Each row is a point on a landscape with many peaks, with its height.
From any point a climber takes the steepest step (rise divided by distance) to one of its 2 nearest points. It stops when none of these is higher. Distance is the straight distance between rows; heights are no part of it.
J853 h=0.29: [-23 -16   4   1 -16   1  -6 -37   2  -6  10  -3   5 -15  17  20 -13  -1
   5   5  24  24  -9  -2]
J716 h=1.71: [-29   1  18  25 -22  16  10 -18  11  -6 -10  -2 -12 -17  11  27  11  -3
 -34  -2 -13   0  20   3]
J16 h=4.27: [ 30  20 -10  -4  28  31  -8   0  -2 -34  22  27 -19  12 -13  32 -10  18
 -22 -22  -7  -8   7  -3]
J394 h=1.74: [ 14  17   8   2 -11 -10   3  -9   0  25 -14  21   1 -18 -17   5  -2  15
 -13 -14 -15  20  32   2]
J796 h=5.96: [-30  34  19  30  -8  37  34 -20  34  21   0 -22 -41  -8 -26  20   2  -2
 -23  -3 -11  18  22 -10]
J767 h=4.73: [ -7 -35  10  -9 -39   2  14 -14  -3  -5  15  -3  -9  19  33 -23  -3 -25
   4  12  -8 -31 -22   0]
J212 h=2.48: [ -2 -26   6 -21 -16  17   1  -6  12 -12 -22  -8  18  -1  12 -13  25  -4
   8  -9  -4 -33  11 -28]
J304 h=5.86: [-28 -29  14   6  -5  17  19 -22  27   5   1 -34  14  -6   9  -5 -13 -33
  11  20 -11  -8  12  14]
J392 h=3.63: [-14   1 -12  11  12   1 -25 -18  -9 -25  15  28  -6  18  -6   5  -7 -22
  -3  -9  -4  -7  11  -9]
J215 h=1.28: [ -5   0   3   3   0   5  -6   5   1  22  -8  28 -14 -28 -23   0   5  14
  11   0 -15  32  11 -15]
J822 h=4.16: [ -7   5  -2 -10 -16 -36  -1  -5 -27  -2  -8  20   3  34  42 -46  -4 -19
  22   5  46 -10 -49 -17]
J908 h=0.55: [ -1 -13   0   4 -17  -9   3  -7 -12 -49  -8  14  -5  -2  15  24   7 -30
   1 -14  21   5 -18  10]
J662 h=0.87: [ -8  19  -6   6   2 -11  -2   6  -8 -36  -8   2  -1   8   3  31   1 -24
 -19 -12  -6   1  -4  23]
J90 h=5.48: [ -5   7 -16 -11  20 -22  -8  -4 -30   0 -14  13  34  28  25 -31  10   5
  19   3  47  -6 -34 -22]
J419 h=2.86: [-17   5   3  12  -6  15  -3 -26  34   5   2  13  -3  -7 -17   6  -5 -15
  12 -15   1   7  45 -29]
J60 h=1.94: [ 32   9  11 -12  29  13  17   0   8  20   1  -3  -2 -24 -23 -20 -13  19
   7   4 -12  -9  30   9]
J751 h=0.58: [ 55  38  -6 -15   2  -3   1  15  -5  10  27  -3   9  -7 -16   2 -39  17
  -7 -23  11   7  23  21]
J927 h=1.78: [-30 -13   6  18 -35   2 -18 -10   8   3 -15 -14  15  11  15   0  36  13
 -24   6 -15 -18   9   0]
J685 h=5.75: [-23 -33 -11 -16 -10   2 -21 -13   8  22 -10 -47  36  -1  16 -11  18   4
  17   9   6   3 -11 -13]
J273 h=6.29: [-32 -23   0   5 -16   1   0  -6  23  16  -6 -48  21   8   9   9   9 -14
  18  20  -5   0   0   5]
J234 h=5.00: [-23 -32  -3 -12  18  -4  -3   3 -19 -11  -2 -10  17  23  22 -26  22 -20
  12  12  -3 -33 -29 -19]
J803 h=2.49: [  4 -20  15   2  11  23   4  12  21 -12 -19 -17   0 -12  -1  16  24   6
  14   7  -7  -2   1  -4]
J527 h=5.82: [  6  24 -15  27 -14  -1   1  56  10  18  13  -6  -7   0 -21  26  -2  12
 -47  -5 -11  31  21  28]
J74 h=4.93: [  3 -27 -16  12   3 -21 -28  16  -4   3 -20  -8  22 -19  16   1  30  20
  27  10  27  35 -28  -4]
J334 h=2.71: [ 19   1  12 -25   6 -22  10  -8  -9   4 -23   0  14  -8   1 -33   5   2
  27 -10   2 -40   1   1]
J909 h=1.16: [ 31  44 -15 -18 -10   4   5  11 -16  12   2   6 -36   6 -22  12  -9   9
  -5  -6 -18  32 -13  12]
J169 h=2.16: [ 21  39 -19  -8  17  24  10   2 -12 -19   5  -7 -53  18 -39   8 -32   8
 -34   1 -36 -13   4  19]
J738 h=2.20: [-41 -20  14  17 -40  -3  18  -5  48   7 -10 -14  -4   0   4   5   7 -22
 -16  -7   7 -14  37 -25]
J506 h=4.20: [ -8  -8  -5  12  -8 -30 -27  20  -6  11 -10   2   6 -14   7  -2   5   9
  24  14   6  44  -6  -1]
J280 h=2.33: [  8  33  -2   5   9 -17  -4 -14 -12  25  13 -15  23  12  -1  10 -14  15
   3   2  -9  12  -4  31]
J697 h=6.45: [  6   7   8  -8  30 -20   4  19 -20   7  -8  21   0  -6   0 -19   4  12
  30   3  10  10 -32  -7]
J57 h=4.15: [-11  -1 -28  -2   9 -18 -22 -12 -18  14  -5  -4  40  26  23 -18  26   5
  -3   7  10  -9 -15  -1]
J602 h=2.99: [ 17  38   9  -6  16 -12  -7 -22  -2  -2   8 -15 -16  12 -10   4 -20  10
  13  -4 -16 -17   2  25]
J363 h=4.65: [ -6  45  22  11  -5  21  26 -21  38  14  -7 -12 -37   2 -23  32 -14   5
 -31 -18  -3  -6  43 -11]
J961 h=0.84: [ 15  14  -5 -23   0 -10  21 -35 -21  -2  -1  21 -23 -29 -20  -2 -32 -15
   5  -8  18  21  -8  -3]
J493 h=3.07: [  0   4   0   6  28   3 -11  -3   6 -27   2  21 -11   8 -14 -11 -19 -14
   9  -3 -11 -42  30  -4]
J149 h=5.73: [  3 -25 -17  -9 -11 -21 -17  14 -11 -14 -21  10  14   2  27 -13  31  18
  24   4  39  19 -31 -28]
J887 h=1.58: [ 25  38 -19 -20  24   8   9   2 -24  -6   3   9 -45  -3 -35  -8 -20  12
 -11  -1 -22   5  -9   3]
J185 h=4.18: [  5  46  -2  10  -8  -4  14  29   1   7   0  -3 -14   9 -29  22 -14 -12
 -53   6 -26  21  17  44]
J760 h=4.03: [ 13  -9  -6  12  39  17 -19  39 -26  15  15   8  17  -2  21   1  18  34
 -13  -1   8  -1 -33  14]
J983 h=1.36: [-15  18  -5  19  -7  -6   7 -14   9  -1  -4  -8  -5   1  -6  36 -14 -16
 -28  -3  -9   9  19  14]
J424 h=5.80: [  1 -48 -11 -26 -56 -21   3  -2  -3  -1  -1 -15  17  20  38 -38  12  -4
   9   7  21  12 -34 -24]
J400 h=5.35: [ 18  -2  -5  -2  33   0 -15  14 -23 -16   4  45   9   0   2  -2   2  14
  14 -10  21  13 -13  -6]
J321 h=4.13: [-13  -4   5  -3 -24 -14 -11 -15 -15  -9   6  14  -7  17  30 -12   2  -5
  10   6  -1  -7 -27   6]
J730 h=6.16: [ 26  27 -31  -3  35  27 -11  24 -13 -10  29   9 -26  14 -24  28 -22   4
 -24   0  -5  15  12  10]
J244 h=3.39: [ -1 -14 -14   6  57   6   0  20 -25  16   9   6  34   0  16 -18  18  20
   5   6   8 -31 -27 -12]
J68 h=4.80: [-34  14  14  45 -15  25   7   9  31  13 -12  -8 -29 -12 -29   5  12  -8
 -15  20 -18  27  25   2]
J582 h=3.60: [-33 -29  -6   3 -22 -18 -10   9   1  23  -7  -2   8  -6   3 -27  13  -9
  16  31  -9  24 -11  -2]
J855 h=3.54: [ -6  15  10  -2  -3 -11  -9 -30   0 -16   7 -11 -19  27   7   0 -18 -13
  26  -4 -13 -17 -21  18]
J956 h=1.18: [ 27  17  -6 -27  21  15  30  -4 -33  -6  -6  18 -26 -26 -25   0 -14   0
   2  -3  -4  19 -18  -3]
J878 h=5.53: [  6  20  13  -7  26  -4  -8  25   1  22   3   4 -13   6 -10  -7   3  15
  17   7 -28   9 -16   7]
J44 h=3.32: [-13 -32  14 -14 -17 -20  10   8  -5  30 -12  11   6 -19  10 -40  15   1
  28  18   0  12 -26 -16]
J868 h=0.08: [ 37  26 -10  -9  13 -26   0   7  -7  10 -12  12  22  -1  -8  -6 -20   3
  16 -12  19   1  19  25]
J647 h=3.03: [  3  41   4  11  -1  25  11   6  -4   0   6 -10 -36  16 -24   2 -21  -5
 -39   9 -38  -2  27  36]
J664 h=3.06: [ 13  32  -5  14  -2 -10   4  25   6  20  13 -13  30  21   0  26   7  14
 -19 -11 -13  -3  21  39]
J401 h=4.43: [ 13   0  -5  -3  20  14 -17  -5 -11 -28   2  46  -9   1  -8  16  13  12
  -3 -18   7   0   5 -22]
J920 h=0.54: [-15  -1  -3 -10 -10   2  12 -34 -22   4   2   4 -15 -26 -10  12 -13 -15
   4   4   7  38 -14   7]
J849 h=4.33: [ 14  22  -8  15  29  29   2  35  -3  13  36  -4  -7  11 -15  12 -18   8
 -24  12 -14   8   6  22]
J846 h=4.60: [-17 -29  -1  -3  21  -5   0  22  -7   0 -19  -9  29  -2  16 -20  24 -15
   2  20 -17 -23 -13  13]
J491 h=1.91: [-27   2  12  12 -22 -18  16   7  38  -3 -23  -4 -12 -10 -18  15  -6 -41
 -16  -7  -7   1  44  -6]
J579 h=3.22: [-16   1  -5  14   7 -13 -16   1 -12  32   4 -13  43   0  18  -5  14  22
  -6   7  -3   5  -3  25]
J930 h=1.27: [ 41  45   0 -11  -5  18   1  -2   9   0  19  -1 -15   7 -20  25 -30  26
 -31 -17  -3 -11  28  16]
J40 h=2.24: [ 20 -23   2  12  19  18 -21  41  20   3   0 -11  20  -7  12  32  26  25
   1   7  -8   7  -3   3]
J588 h=2.50: [-26 -26  -7  22 -41   7   8 -23  28  12   5   6   3  -2   2  -4 -21 -26
   3   4  -2  -1  40 -28]
J421 h=2.67: [  3 -10  23 -11   8  16  -4   4  13 -13 -12   9  -3  -2  -2  -8  17  10
  23   4 -22 -30  10  -7]
J88 h=2.32: [  9  -2  18  -9   0  -4  24  -3  -6  23 -17   5  20 -23  -7 -18   4  15
   4  -5 -15  -9  13  10]
J96 h=5.44: [ -5 -25   9  -6   5   2  18 -44   1 -15   6 -22   5 -18   0   4 -14 -30
  22   5  10 -16   1   6]
J435 h=0.12: [-16 -13  12   6  -5  28  11 -45  30   6   7 -11  -7 -17   2  25 -11   1
  10   0   5  21   1  -7]
J359 h=0.05: [-16 -38 -14  20 -27 -11 -17   5  20 -24 -14  -7  10 -18  14  26  23 -10
  -9  -5  17   9  -5 -15]
J221 h=4.10: [ 19  22   3  14  -8  -2  -9  52  -3  19  32  -7  25   7  -5   7 -12  -2
 -36  -1   1   7  29  41]
J259 h=3.46: [ -6  29   4   5  -2  -6   7 -20  27  17  -1   5 -21 -11 -30  21 -33  -3
  -1 -25  -5   7  56 -21]
J264 h=2.57: [ 20   0  -6 -13  42 -11 -13  -3  -9  -9   2  20  11  -2 -13 -30 -15  14
  21 -11   6 -40  23 -26]
J389 h=4.81: [  9   2  -4  10  23  -3 -17  47  -3  29   7   4   8   1  10 -15  13  32
   6  14 -10  10 -21  13]
J729 h=5.08: [ -8 -25  20 -12   0   4  26 -27  -3  -9  20  -4 -12  -3  12 -30 -15 -25
  23  12  -3 -40 -13  -3]
J507 h=4.97: [ -5 -55 -15 -26 -35 -11 -11   4 -14   1  10 -31  13  17  40 -42  29  -9
 -24   1  32  -9 -54 -36]
J627 h=5.97: [-12 -37  -3 -10  -4 -10   6  11 -26 -37  12  19   2   8  31 -17   7 -20
  21  20  46   8 -65 -23]
J136 h=2.21: [-15 -31  19   9 -30  18   7 -19   7  -4  -9   3   7  -8  13   9  21   3
 -10  -1  -3 -18  11 -15]
J153 h=5.40: [-12 -33 -12  -9   7  -8  -7  -8 -30 -36   1   6  25   9  22 -15  14 -28
   9  -2  31 -26 -40 -16]
J713 h=3.37: [ 13  15   2   2  21  30   1  -7  19 -15   9   4 -22  -6 -24  33  -9   6
  -7 -13 -14   0  19 -11]
J991 h=4.38: [-22  26   2  25  -9  13  14  33  26  10  -3 -28 -25   2 -23  30  12   7
 -28   9 -17  31  17  21]
J150 h=2.17: [ 41   5   1  -4  46   6  -1   4   7  -4  11  12   9  -9 -24  -2 -21  18
  27 -12   6 -13  26  -5]
J827 h=0.28: [-13 -38   2   9 -40  -7 -10 -13  -3 -41  -5  -1  -1  -3  28  15  18 -16
 -23  -7  22   1 -23 -16]
J67 h=3.04: [ -1 -21  14 -29 -17 -19   7  -5 -15  14 -16  -5  14  -2  21 -36  16   4
  29   0  13 -17 -16 -17]
J492 h=2.18: [ 48  42  16  -9   6 -13  -5 -16  12 -19   5 -17 -22  14 -26   2 -32  31
  -9 -20 -13 -19  18  28]
J296 h=6.54: [  5 -40  -9 -24 -27 -14  -4   9  -4 -20   4  12   9   9  28 -24  12 -13
  38  -3  30   2 -43 -37]

Where does a climber stop that starts at each point below?
J827 -> J421
J738 -> J796
J492 -> J273
J67 -> J296
J150 -> J697

Call two points neighbours if one is among the 2 nearest of the other. Go from one point of each pair to the other, from neighbour to neighbour, staying as high as possible. Name the lowest point that can't be avoided.
J730, J527 -> J221
J527, J796 -> J991
J697, J730 -> J16
